Points on a hilly landscape, in no order, each with its height.
From any point a ball rolls to the lowest of the 2 points nearest to it. It stops when none of these is lower. Distance is the straight distance between rows; heights are no part of it.
J124 height 22.6: [122  84 119 103 135 211  89 115 178 144  95 101 111 128 143 105 132 122
  87 123 117 119 124 165 141 142 142 149 140]
J804 height 21.7: [105  94 155 139 116 134 113 131 157 159 112  69 124 131 135  94  92 118
 118 176  98 101 138  72 117 126 109 131 143]
J409 height 33.6: [104 164 101 151 119 130  76 109 105 134 146 149 114 139 130 156 145 116
 150 125 133 160 139 125 184 150  95 106 113]
J875 height 21.6: [131 108 151 103 129 190 118 100 166 148 118  76 158 115 135  88 121 124
 113 150 117 106 143 143 132 157 142 187 157]
J606 height 28.8: [167 142 117 102 122 116 110 121  89 138 148 112 130  89  91 178 166 127
  77 122 198  73 120 140 130 160 124  57 171]
J594 height 41.6: [171 152  99 129  78  88 112 151 100 107 170 125 143 171 104 137  78 171
 115 114 167 157 155  99 129  98 132 116 119]
J109 height 59.1: [128 125 104 139 128 121 111 125 161  70 168  73 116 122 195  65 133 149
 129  92  85 127 127 133 114 125  70 175 182]
J256 height 79.7: [ 84 143 168 111  79 138 143 104 130 155 116 111 134 166 158  83 145 119
 124 139 106 110 135  91 102 113 159 155  95]
J547 height 64.1: [125 124 110 173 137 143 120 136 173 160  91 143 151  77 141 114 167 119
 130 124 130 152 107 142 219 161 120 141 125]
J483 height 78.0: [157 122 135 112  89 117 141 126  68 110 144 121 117 146 138 125  95 161
 157  62 102 140  86 125 106 101 149 150 125]
J947 height 46.7: [ 84 124 117  72 110 168 106 120  93 126 158 132 116 156 102 141 114 129
 128 121 159 127 151 106 106 107 149 173 128]
J254 height 47.9: [103 129 117 110 130 149 102  84 129 171 185 144 115 150 140 112 181 147
 123 122 124 168 100 140 141 140  91 136 155]
J461 height 66.8: [145 104 129 133 135 148 150 139 106 127  96 154 139  63 136 158 154 122
  92  90 140  98  75 200 162 169  88  83  93]
J501 height 26.3: [120  99  75 147 124 150 125 155 133 144 148 165 109 114  82 154 123 158
 158  74 161 136 133  95 145  89 108 131 126]
J185 height 38.6: [164 125 139 137 115 115 116 102  88  85 139  65 113 144 142 140 149 159
 120 119  89  72 155 152 107 137 125  74 115]
J785 height 50.1: [119 107 110 125 159 145 137 121 136 129 104 139  93 141 112 151 119  93
 151 137  92  81 161 131 140 134 130 100  88]
J80 height 14.8: [149  94 112 180 116 134 129 121 106 133 147  90 101  99 154  85 156 146
 153  76  93 121  97 141  97  84 108 110 151]
J924 height 31.7: [ 86 106 130 119  80 136 121 111 159 152 147  95 146 147 123 163  65 162
 142  85 141 129 122 137 126 127 165 130 164]
J112 height 52.0: [110 120  94 137 171 170 123 149 168 158 120 220 145 101 101 174 150 136
 134 123 147 158 172 136 146 154 106 143 108]
J888 height 55.7: [126 127 121  90 146 172 123 154 104  95  93 165 105 107 119 134 181 110
  64 167 166 117 127 148 120 138  66 115  67]
J518 height 81.3: [102 119 170  92 141 156 115 100 136 128 133 133 113 118 132 155 142 144
  76 117 112  98 135 158 117 150 113 119  97]
J690 height 39.9: [149 111 155 154 113 124 101 126 124 119  96  44 144 158 148 147 130 149
 114 146  84  94 118 120 146 166 111  85  93]
J399 height 43.1: [ 67 131  92 119  96 144 141  99 108 147 154 152 129 197 158  61 162 115
 165 106 131 143 156 104 151 133 131 123  94]
J509 height 80.9: [ 97 150  96  98 118 120 134 140  85 121 137 175  81 135 149 133 156 130
 134  90 142 121  77 153 105 115 173 129 157]
J634 height 48.6: [139 132 108 130 152 147 145 127 175 139 109 154 139 137 102 183 124 108
 165 163 108 130 181 121 176 146 141 107  75]
J748 height 43.8: [131 162  88 102  83 145  69 143 103 123 169 137 133 167  89 168 103 139
 127 135 175 169 161  97 131 113 126 141 142]
J527 height 41.1: [153 169 124 157 130 134 100 128 110 162 125 128 147 143  90 130 162 111
 114 174 138 112 185  85 157 145 115  88  82]
J493 height 73.7: [121 141 108 118 141  98 155 180 178 105 127 161 146 126  68 207  75 144
 144 157 156 119 167 130 113 118 142 112 129]
J615 height 49.8: [ 87  93 139  64 140 175 109 118  94 110 158 127  87 124 117 106 119 159
 114 156 143  97 139 118  73 103 125 146 144]
J169 height 63.0: [152 134 110 124  96 135 118 133 160 140  89 132 141 192 135 153 145 177
 122 120 101 136 103 130 153 180 143 106  95]
J870 height 67.6: [114 134  85  58 135 142 101 186 140 110 112 205  99 162  94 197 125 128
 107 106 167 119 132 121  85 180  99  82 129]
J19 height 32.5: [111 106 110 125 138 133 144 131 171 150 168 149  93 118 109 133 138 151
 140  58 120 141 139 110 139  67 123 188 114]
J413 height 43.0: [160  72 152 123 137 129 139 142 109 127 110  74 143  54 130 154 110 133
  87 105 121  68  76 174 171 141 143 116 143]
J311 height 62.6: [163 108 160 165 143  78 169 107 117 104 141 105 159 120 183   4 103 120
 154  91 128 150 117  71  97 104 129 109 139]
J674 height 61.2: [ 89 135 151 164 131 121 162 116 119 118 118 100 156 112 150  83 133 110
 148 140 102  77 145 138 155 148 132 121 114]
J462 height 84.4: [134 176 148 132 102 103 109 130  85 141  98 124 121 121 132 175 117 101
 119  84 122 139  86 125 165 147 171 149 126]
J196 height 57.3: [188 141 118 145 151  91 111 140  85 132 149 154 137 114  73 156 103 155
 133 137 154 161 116 106 153 118 102 121 147]
J899 height 40.8: [124  90 138 135 117 107 141 136 174 131 133 123 111 140 150 123 139 184
 115 115 101 146  74 109 128 133  55 136 143]
J993 height 28.5: [104 132 127 122 100 123 149 110 151 112 164 104 159 133 123 156  72 154
 158 127 123 117 142 196 127 133 159 150 164]
J912 height 78.3: [109 166 124 117 126 142 155 141 118 145 117 162 126 147 104 116 178 119
 115 155 162 131 186  91  75  70 150 165  87]
J61 height 27.4: [143 138 124 126 156 133 106 141  86 140 124 141 136  74  99 159 165  97
  68 175 180 106 100 168  93 145 100  62 172]
J511 height 82.6: [123 169 137 109 161 127  75 131 133 151 129 168 102 132 119 199 169 129
  75 100 152 159 113 128  94 137 129 147 148]
J766 height 29.7: [ 74 136 128 159 100 114 111 135 157 127 132 147 143 113 128 166 117 141
 158 141 133 169 117 116 204 169  86 129 108]
J337 height 58.9: [170 121 139 120 127  97 142 123 112 148 115 140 124 155 123  98  87  98
 112 129 177 165 121  99  83  68 213 132 128]
J264 height 67.1: [136 122 118 125  54 128 169 112  90 155 143 118 125 143 115  85 110 109
 153 161 128 133 115 123 102  79 133 128 118]
J73 height 38.9: [126  94 122 126 145 126 124 147 174 106 141 134  96  70 138 138  98 136
  92  87  96 100 118 193 140 115 126 168 142]
J51 height 74.9: [136 186 177 124 158 108 160 109 141 149 132 129 156 105  96 181 160 108
 104 127 165  96 148 129 103 114 196 118 152]
J710 height 69.0: [153  95 162 138 141  95 153  97 123 117 139  61 108 113 163  67  84  92
 152 137  82  94 133 115 137 116 149 112 162]
J885 height 44.0: [153 112 149 108 156 126 126 158 109 157 109  79 160  85  97 163 108 111
  90 139 141  62 100 127 187 152 152 103 127]
J775 height 65.6: [111 119 111 112  81 163 118 113 140 156 116 116 113 135 104 182 136 109
 118 171 149 110 141 157 116 109 124  95 108]
J367 height 59.5: [117 125 140 125 155  96 170 133 193  87  99 133 152 194 154 100 108 164
 147 134 128 144 141 116 162 147 170 129 128]
J576 height 83.8: [110 150 164 146 136 136 103 115  87 153  88 111 122  96 143 146 139  79
 126 147 119 129 107 123 130 126 185 165 148]
J838 height 41.7: [160  96 124 138 144 110 149 133 153 179 119 142 117 116  85 172 100 128
 155 105 139 145 108  84 157  89 179  84 144]
J372 height 43.6: [126  93 141 151 164 125 155 127 135 159 102 140 136  88  79 187 139 141
 153 128 162 149  77 111 149  93 122 123 152]
J6 height 38.1: [111 118 161  93 118  95 160 116 162 126 142 140 109 145 136 155 122 170
 121 119 108 143 100 125 137 125 115 172 127]
J499 height 39.7: [149 137 129 144  61  84 115 131 125 108 157  91 133 171 137 128  88 167
 119 116 128 149 144  93 183 130 121 123  99]
J229 height 21.1: [131 122  98 192 134 125  85 133  88 123 124 108  91 126 138 117 117 119
 151  91 111 140 123 134 117  92 137 133 133]
J257 height 56.2: [125 132 170 170 131 128 147 102 149  95 104  51 152 106 159  86 165 144
 128 146 145 151  91 100 119 106 103 157 173]
J324 height 35.5: [148 151 161 127 107 103 107 110  93  91 158  78  76 135 156 132 150 140
 115  99  82 120 140 119 107  85 129 126  96]
J342 height 59.9: [ 54 152 129 155 127 142 126 124 109 114 140 132 138  80 150  94 159 141
 123 120 147  91 140 172 129 138 124 138 141]
J126 height 57.5: [156 132 125 194 115 116 113 146 159 145  84  79 184 141 154 107 103 142
 145 146 116 169  78 111 128 149 130 126 189]
J273 height 47.1: [ 72 102 145 132 161 159 109 105 164 139 151 135 170 128 103 131 102 167
 134 156 140 123 163 147 121 145  96 131 163]
J275 height 55.1: [135 158 140 123 108  95 148 107 160 163 169 158 136 155 126 121 156 143
 124 123 156 190 137  97 153  85 143 156 126]
J887 height 36.9: [116  93 104 122 125 160 118 138 208 143 146 143 125  92 114 139 101 149
 121  96 115 124 152 152 171 122 131 184 130]
J408 height 44.6: [159 115 139 108 173 159 126 116 122 149 130  94 158  95  77 140 118  90
 125 164 134  78 163 139 166 131 146 131 130]
J317 height 21.5: [109 121  72 149 123 140 116 188 139 109 115 166 134  89  80 187  97 148
 157  98 173 144 139 107 176 140 132 109 110]
J3 height 69.9: [123 145 112 102 166 100 154 176 121 110 107 190  97 141  88 184 128 131
 140 100 172 108 131  93  92 136 131  95 140]
J148 height 35.4: [128 122 136 156 124 133 141 124 151 151 107  96 112 130 181  57 126  81
 147  98  94 147 133  98  99  83 162 183 147]
J492 height 58.6: [182 114 124 143 163 130 127 122 116 138 126 114 161 127  91  92 129 156
 146 158 151 177 101  98 174 131 122 153 149]
J425 height 24.3: [149 101 122 145 162 147  99 103 157 140 114  99  99 108 145 111 172 138
  95 111 128 131  89 153 153 135 130 119 175]
J349 height 31.1: [133 168 150 139 115  83 119 138 117 100 158 116 117 159 158 101 110 122
 111  89  89 138 155 124 100  89 158 172 112]
J551 height 57.7: [ 76 155 129 151 173 148 121  96 131 130 143 163 128 101 143 128 201 113
 131 159 134 136 150 186 112 135 111 137 132]
J450 height 37.3: [100 128 108 164 105 135 125 153 176 155  67 106 133 151 175  82 134  91
 137 134 114 155 109  93 152 132 152 166 135]
J232 height 42.1: [143 170 107 132 110 123 123 149 112 145 139 161 153 165  78 167 134 117
 145 141 162 129 177  80 124 151 127  68 104]
J920 height 65.1: [100 118 134 138  93 164 133  93 165 178 108 103 142 137 126 147 160 111
 136 164 135 137 118 138 141 122 155 118 130]
J512 height 63.7: [ 77  90 141 143 127 153  93 159 137 111 122 132 113  87 164 113 102 144
  85 126  74 103 129 163  80 134  42 138  89]
J685 height 34.9: [146 149 177 104 131  80 165 105 122 105 157 115 137 147 130 118 121 164
 108 133 123 116 139 115 122 112 151 138 123]
J491 height 47.0: [169 123 138  82 163 153 135 128 143 129 113 140 136 111  80 218 131 109
 147 149 139 131 134 122 179 166 102 108  82]
J788 height 35.9: [205 132  84 124  91 149 125 120 111 144 118 115 143 148 104 125 130 125
 136 149 116 116 123 144 194 168 157  87 113]
J955 height 23.2: [128 132 149 139 142 106 123 127 127 130 116 106 141 146 116 103  77  84
 130 156 166 132 189  71 159  97 192 121  97]
J5 height 38.4: [ 55 135 136 170 114 104 115 167 144 125  66 109 124 136 165 124 118 122
 127 153 137 134  98  99 158 144 146 141 141]
J737 height 61.4: [124 173 123 126 117 107 142 133 164 124 116 170 162 185 140 146 127 147
 148 128 101 151 135 148 156 179 169 130 105]
J638 height 53.5: [ 85  96 124 117 166 200 106 130 161 156  95 196 174 115 115 167 130 131
 108 137 148 153 149 172 106 174  94 113 110]
J622 height 55.2: [149 119 156 145  98 123 152  84 149 134 148  72 156 138 152  82 141 153
 135  98 144 157 107  97 104  85 127 144 171]
J926 height 55.4: [173 139  91 137 137 109  98 133 128 142 160 150 126 165 129 103 139 169
 105 121 116 138 136 131 132 123 137 112 143]
J669 height 51.9: [145 120 160 109 167 132 136 103  90 144 127 127  91 129 122 140 117  93
 151 151  61  92 143 113  95 128 128 112 101]
J489 height 22.4: [110 105 141 167 127 110 131 135 174 150 118  97 136 157 135  75  91 110
 135 165 140 142 177  38 135 101 125 118 113]
J485 height 72.2: [101 139 115 107 142  96 171 152 157 113 131 187 123 157  95 172  87 151
 162 109 142 147 147 100 126 111 153 141 116]
J534 height 66.2: [138 133 112 126  86 137 126 126  88 161 141 123  98 117 101 143 142 113
 117 167 134 126 118 138  89  76 119 135 134]
J565 height 37.9: [159 131  62 158 145 166 100 144 130 138 102 167 118 136 115 146 145 120
 141 146 114 154 125 157 157 151  95 105  98]
J433 height 54.1: [132 141 140 137 138 115 138 127  50 102 127 118 108 138 110 107 132 120
 145 138 117  95 144  80 117 122 106  91  78]
J520 height 63.3: [137 116 129 153 143 132 135 131 146 165  88 142 129  96 144 103 141  73
 145 169  79 142 110 141 201 168 116 157 118]
J668 height 82.4: [171 143 107 116 102 128 106 137  52 107 122 129  98 114 115 176 107 127
 143  88 122 131  90 127 151 145 118 149 115]
J927 height 48.4: [150 101 130 102 139 142 126 143  86 109 123 146 151 110 102 136 101 176
 117 142 123 101  93 163  85 160 104 124 144]
J118 height 44.4: [132 122  55 138 133 172 118 128 121 131 133 172 104 141 116 133 148 117
 173 111 106 163 123 173 133 103 108 161 117]
J751 height 69.1: [143 134  92 142 144 140 171 141 105  79 111 149 120  82 116 145 171 126
 140 124 135  98 113 200 134 123 104 104  98]
J63 height 46.2: [137  89 129 130 177 163 124 131 181 130 135 135 183  93  75 151 103 153
 115 190 140 130 155 155 149 146  74 118 123]
J303 height 80.5: [ 88 127 152  79  89 161 124  99 127 139 150 106  95 135 164  96 174 133
 100 125  92  94 129 133 117 122 114 153  92]
J934 height 33.5: [181 161 141  71 123 148 119 164 118 117  94 129 110  71  93 205 157  39
  74 136 173  95 122 160  93 155 114 124 136]
J829 height 31.9: [158 160  81 151 136 102 154 111 103 105 171 147 101 136 122 116 137 108
 160 158 119 123 154 189 132 111 120  93 146]
J38 height 47.7: [ 83  79 128 151 153 146  86 150 179 150 130 122 157 115 121 116  81 180
  97 116 126  93 149 136 117 161 103 107 162]
J502 height 48.0: [105 112 149 146 120  64 183 135 131  96 123 125 109 151 184  78  77 120
 167 112  91 142 108 105 108 113 141 124 129]
J872 height 62.3: [ 87 118 137 160 154 127 155 117 156 118 105 119 128  95 176  78 127  85
 165 156  83 116 112 148 157 163 101 153 150]
J995 height 40.9: [ 90 157 142 177  82  75 143 135 150 126 109 107 147 182 177  86  92 100
 134 165 128 169 140 105  83  77 148 129 114]
J279 height 67.5: [144 103 151 146 127  91 183 101 111 107 154 146 168 143 164  44  93 118
 189 107 135 191 107 105  61  83 121 150 110]
J440 height 42.4: [147 160 129  99 171 131 137 163  75  52 129 141  98  59 108 159 153 111
 116  99 168  86 127 165  84 128 141 143 154]
J691 height 70.1: [135 128 133 129 113  80 125 110 162 127 157  94 135 125 157 106  72 110
 135 158  91 127 114 153 194 171 133 133 192]
J209 height 45.4: [133 119 134 103 177 166 108 102 145 111 151 123 134  95  85 161 126 114
 103 186 153  98 182 173 138 129  84 111 128]
J406 height 40.5: [177 130 138 166 164 144  93 139 109 119  92  78 159 151 110 121 139 134
 117 164 102 105 148 112 145 143 107 108  91]
J309 height 62.4: [ 90 137 114 154 129 126 119 169 157  82 126 128 108 114 170  98 128 152
 110 111  68 110 147 154 114 119  77 185  91]
J82 height 39.6: [151  97 118 169  97  94 169 114 163 169 128 109 138 118 126 129  79 112
 192 111 128 170 101 113 161  92 166  90 152]
J670 height 42.5: [112 137 153 147 117  69 135 146 127 143 147 142 149 168 135  91  77 141
 122 152 116 147 139  93  38  85 149 128 133]
J578 height 54.6: [103  97 144 105 184 187 132 148 142 136  64 184 129  86 118 164 164 100
  79 149 165 135 112 145 106 140  94 118  93]
J154 height 56.0: [152 146 136  95 137 129 119 123  78  77 134 139 112 139 106 143 170 147
 105 160 153  96 134 102 129 157  72 100  83]
J377 height 26.9: [137 155 101 183 100 102 113 108 109 146 152 113 131 148 140 126  99 103
 170 125 108 156 143 160 133 106 143 102 137]
J894 height 60.8: [122 115 118 144 142 167  85 131 157  88 145  93 108  95 179  72 156 143
 103 109  87 120 139 192 102 122  78 156 136]
J380 height 77.2: [ 93 138 108  75 134  97 155 142 109 120 167 191  76 168 144 113 142 121
 138 104 108 136 123 122  91  86 171 149 124]
J155 height 69.7: [151 112 147 113 136 113 127  98 157 144 145  84 106 140 136 117  74  85
 141 174  73 113 151 132 176 140 147 114 147]
J586 height 52.6: [117  93 137  79 161 146 144 102 102 115 164 150  89 116 110 106 181 163
 121 153 141 100 118 145  75 108 114  93 155]
J847 height 69.6: [103 106 119  91  88 132 178 130 112 151 180 151 143 146 131  55 121 133
 171 123 103 128 121 125  59  67 140 171 128]
J276 height 43.7: [126 144 165 141  97  69 152 123 150  73 132  79 138 154 214  48  69  90
 137 127 104 155 138 108  72  86 149 155 110]
J928 height 60.3: [150 107 155 164 167 110 150 105 108 140 113 117 160 140 144  47 114 122
 171 124 139 169 104  59 140 131 127 138 143]
J652 height 65.3: [142 112 136 157 134 148 142 118 136 155  88 146 146 104 143 115 179 149
 122  86 108 125  70 160 158 172 101 132 101]
J199 height 25.8: [131  95 102 121  90 130 111 132 151 123 134  79  91 189 187  84 152 152
 121 108  54 126 104 111  89 116  97 113 128]
J437 height 45.3: [151  91 150 117 143 158 130  85 126 139 110  98 134 114  86 190 121 137
 143 151 130 141 105 121 145 121  96 120 119]
J521 height 56.8: [131 140 155 151 110 129 137 105 176 117  92  52 180 137 149 123 100 122
 146 168 135 181  91 101 129 131 120 170 191]
J983 height 37.2: [106 123  88 109  78 101 130 110 124 144 198 144 129 205 158  60 109 125
 149 124 124 169 130 107 143 106 128 118 131]
J439 height 36.8: [144 152 146 101 153 131 123 137  97 105 115 152 107  37 116 190 150  80
  88 128 164 106  90 182 133 140 108 140 130]
J604 height 77.4: [119 171 140 105 176 148 147 122 106  96 123 160 110 140 111 165 189 120
 140 138 166 130 205 105  82 105 122 157  92]
J32 height 25.9: [ 69 136 108 126  99 138  92 156 131 127 134 168 132  93 100 236 102 134
 140 111 165 163 132 114 173 159  85 122 104]
J723 height 56.4: [126 134 156 149 134  88 181  97 181 170 146 161 180 134 127  76 134 119
 146 154 179 196 155  76 167  97 158 133 125]
J244 height 30.4: [178 174  97 110 148 122 135 152  79 122 114 134 145 122  98 158 140  61
 145 129 156  69 142 139 159 202 137  58 129]
J789 height 46.1: [185 132 123  94 155 135  95 163  74  78 135 130 115  87  90 176 132 140
  87 118 163 100 115 161  70 144 104 129 158]
J588 height 61.0: [171 103 148 115 136 121 127  91  97 119 127  95 118 161 125 116  70 111
 149  97 161 173 117  98 130  75 197 147 138]
J759 height 52.7: [113 109  79 161  96 138 136 114 129 106 153 131 117 160 130 115 116 131
 199 133 110 173 122 132 154  99  67 138 118]
J302 height 74.2: [112 123 106 100 141  82 151 152 146 134 148 191 112 181 135 104  70 123
 153 121 131 164 144  90 132  99 186 148 127]
J719 height 33.9: [205 180  91 106  93 113 121 154 107 139 135 135 147 133  89 170 102  77
 145 153 135 118 160 117 184 181 181  72 117]
J361 height 58.3: [145 111 129 155 141 102 147 143 209 127  93  94 140 151 135 138 101 146
 136 146 113 130 124 138 145 121 163  97 157]
J730 height 64.6: [ 95 101 123 131 105 158  85 154 104 142 108 162 127  97 153 123  92 123
  80 123 111 116  93 184 111 185  74 106 115]
J75 height 79.0: [ 84 146 142 125 104 128 122 150 105 142 114 152 116 160 149 103 177 137
 107 127 122 135 136  74  91 100 136 163  81]
J352 height 57.4: [155 110 156 112 126 132 134 107  77 117 117  97 123 155 142  59 129 128
 135 146 142 132 120  99  58  77 194 110 141]
J765 height 64.9: [147 128  75  78 113 153 114 155 123 117 111 168 109 178 120 168 138 151
 111 102 130 127 103 167 122 174 140 103 122]
J494 height 43.9: [ 84 118 127 133 124 117 145 111 154 154 166 147 141 137 156  78 144 158
 152 109 105 161  92 105 134 143  68 156 165]
J948 height 53.6: [148  97 183 132 105 131 152 100 119 130 143  73 149  73 135  93 142 185
 122  93 106 104  86 106 105 119 116 155 158]
J862 height 24.2: [103 143 144 102 102 149 124  92 143 145 178 124 152 122 134 111 114 130
 130 126 113 133 144 159 139 134 142 199 154]
J678 height 25.6: [181 175  86 113 138 122 134 126  80  86 152 142 119 136 100 148 147  95
 143 137 148  91 167 161 143 153 114  88 127]
J951 height 20.7: [145 106 144 133 128 125 102 104 113 147 150 106  78 130 176  87 151 137
 127  89  47 118  93 133  94 129 116 117 151]
J845 height 82.0: [119 176 143  95 147 140  85 120 131 134 136 167 121 143 118 191 160 114
  77 114 137 117 159 135 110 178  98 115 112]
J366 height 27.9: [ 94 181 158 157 127  86 137 138 131 139 119 146 125 125 164 122 130  99
 116 108  84 118 157 124 123 123 170 180 103]
J355 height 56.3: [162 124  99 151 161 113  71 166 152 139 140 136 118 121  88 152  98 162
 105 146 124 159 139 112 150 125 112 115 153]
J979 height 72.3: [132 138 116 128 127 159 162 125  86  69 124 137 127 116 117 132 160 147
 172  97 126 101 141 158 121 112 121 153  80]
J435 height 43.5: [ 91 171 101 124  97 155  90 160 109 121 105 151 141 151  85 195 147 137
 110 146 193 129 156  90 110 144  99  98  98]
J536 height 37.7: [143 124 114 107  96 129 149 128 106 121 128 124 127 158 110 104 105 148
 147 160 136 126 125  95 197 149 120 111 103]
J460 height 39.8: [ 83 162 141 155  79  72 152 146 136 110  95 122 129 153 157 131 106 110
 132 165 152 162 121  93 151 103 157 136 103]
J699 height 64.0: [132 120 124 127  69 136 165 123 170 113  94  94 156 178 146 115 156 175
 127 134 119 134 105 127 146 137 120 138  98]
J278 height 51.4: [149 109 178  98 133 150 131 106  95 122 163 122 143  82 123 114 131 181
 132  99  92 104 109 157  76 132 116 159 151]
J749 height 41.2: [165 103 123 129 126 105 153 146 118  93 127 105 101  72 129 153 125 156
 104 103 108  75 110 186 115  98 147 136 144]
J394 height 48.2: [104 104 119 144 155 128 100 158 145 163 130 157 148  78 107 138 110 154
  88 102 142  96 126 149 151 176 136 102 159]
J923 height 62.9: [134 177 150 116 153 116 159 110 124 124 124 174 194 174 120 127 123 131
 163 160 126 140 184 132 143 179 168 140 108]
J750 height 30.3: [153 159 119  96 126 125  95 158 128 133 130 125 121  92  68 208 150  91
 103 114 214 101 152  95 139 162 110  81 149]
J274 height 55.5: [154 133 154  99 143 141 143 103  70 111 114 100 120 133 137 109 170 134
 127 164 120  94 106 145  76 133 178  78 139]
J119 height 24.4: [102 149 141 107 139 115 131 138 125 140 126 163 122 123 115 138 120 103
 129 152 161 127 186  87 176 123 172 167 124]
J687 height 26.0: [119 119 157 152 167 140 107 116 122 150 124 130 121  65 134 129 182 125
  71 144 131 117  90 172 119 131  92  93 148]
J640 height 37.5: [140 110 150 181 106 113 162  99 139 179 100  89 143 133 151  84  99  65
 169 126 114 160 118 112 110  86 156 116 128]
J389 height 31.8: [179 152 138  78 130 154 116 158 149 119 115 114 146  94  84 224 174  67
  70 110 220 107 125 170 105 178  97  79 151]
J422 height 84.1: [146 126  86  80 135 120 135 132 119  99 144 163  54 105 132 154 162 136
  88  98 152 122  90 190 142 115 133 124 144]
J701 height 57.8: [132 126 115 186 129 106  99 136 183 152 113 102 156 152 129 150  91 135
 158 168  92 179 120 112 139 147 127  94 151]
J487 height 75.3: [138 171 142 117 143 142 133 121  76 102 150 154 126 105 108 156 158 127
 142  70 132 105 165 125  97 132 132 168 101]
J363 height 83.3: [119 161 162 105 144 142  93 111 100 157 114 148 113 107 129 165 167 103
  85 162 142 151 100 150 105 138 158 160 159]
J178 height 74.4: [125 166 153 148 178  91 176 150 161 100 113 146 163 118  87 186 142 135
 123 131 154  93 175 129 114 100 163 124 116]
J285 height 30.6: [124 109 104 126  72 112 130 122 131 116 155  78 104 185 195  55 120 113
 137  94 102 146 115  95 114  86 130 128 128]
J876 height 22.3: [155  87 152 134 132 114 115 140 114 156 117  71 118 124 105 137  93 134
  92 173 103  84 115 109  96 117 136  97 155]
J946 height 52.2: [118 160 149 122 163  98 115 172  96 138  95 195  99  92 112 173 131  88
 107 103 119  90 135  92 109 159 114 141 100]
J271 height 64.7: [142 139 130 159  76 150 147 114 186 169  88  94 184 165 132 108 168 145
 134 147 132 164 128  96 161 135 153 119 107]
J860 height 49.7: [123 128 110 135 186 134 106 154 131 147 128 202 118  76  93 149 122 101
 110 111 131 102 148 148 125 164  93 120 123]
J203 height 65.5: [ 55 118 136 133 108 166  74 132 118 130  92 117 123 122 183 107 120 115
 103 125 111 107 100 170 131 179 126 130 130]
J626 height 56.7: [ 98 112  85 159 115 114 134 134 162  71 152  90 108 153 161  97 113 158
 152 117 120 144 136 120 141  99  69 150 151]
J896 height 66.3: [131  91 136 123 131 108 130  76 107 115 159 122 149 162 157  61  73 107
 178  76 181 202 113 100 107  86 159 150 137]
J985 height 73.3: [141 137 121  93  88 105 169 143  59 125 163 164 158 150 118  79  78 151
 154 105 130 139 119 128  66 105 163 155 132]
J873 height 52.1: [148 153 134 121 131 122 121  77 123 162 179 147 132 166 145  74 174 144
 126  95 121 167 123 118 128 112 149 156 141]
J188 height 55.3: [ 96 125 123 111 182 162 125 134 134 104 135 173 105  91 141 101 198 156
 110 151 130 108 136 176  73 111 110 116 126]
J283 height 67.9: [133  87 132 123 124 122 154 124 116  82 121  68 119 110 182  68 117 145
 135 124  94  88  95 146 148 165 127 126 175]
J817 height 26.1: [ 87 146 162 129 142 126 149 135 155 143  94 155 123 139 143 154 157 115
 119 121 109 117 174 108 160 138 158 167  73]
J41 height 66.6: [ 80  83 112 113 114 170  95 112 107  99 106  80 103 142 180  75 124 141
 138 130 111 102  99 149 117 159 131 115 156]

For each start below, name the point where the ball stops.
J363 -> J678
J547 -> J678
J691 -> J317
J155 -> J317
J38 -> J317
J367 -> J875
J462 -> J737
J492 -> J804
J433 -> J148
J789 -> J875
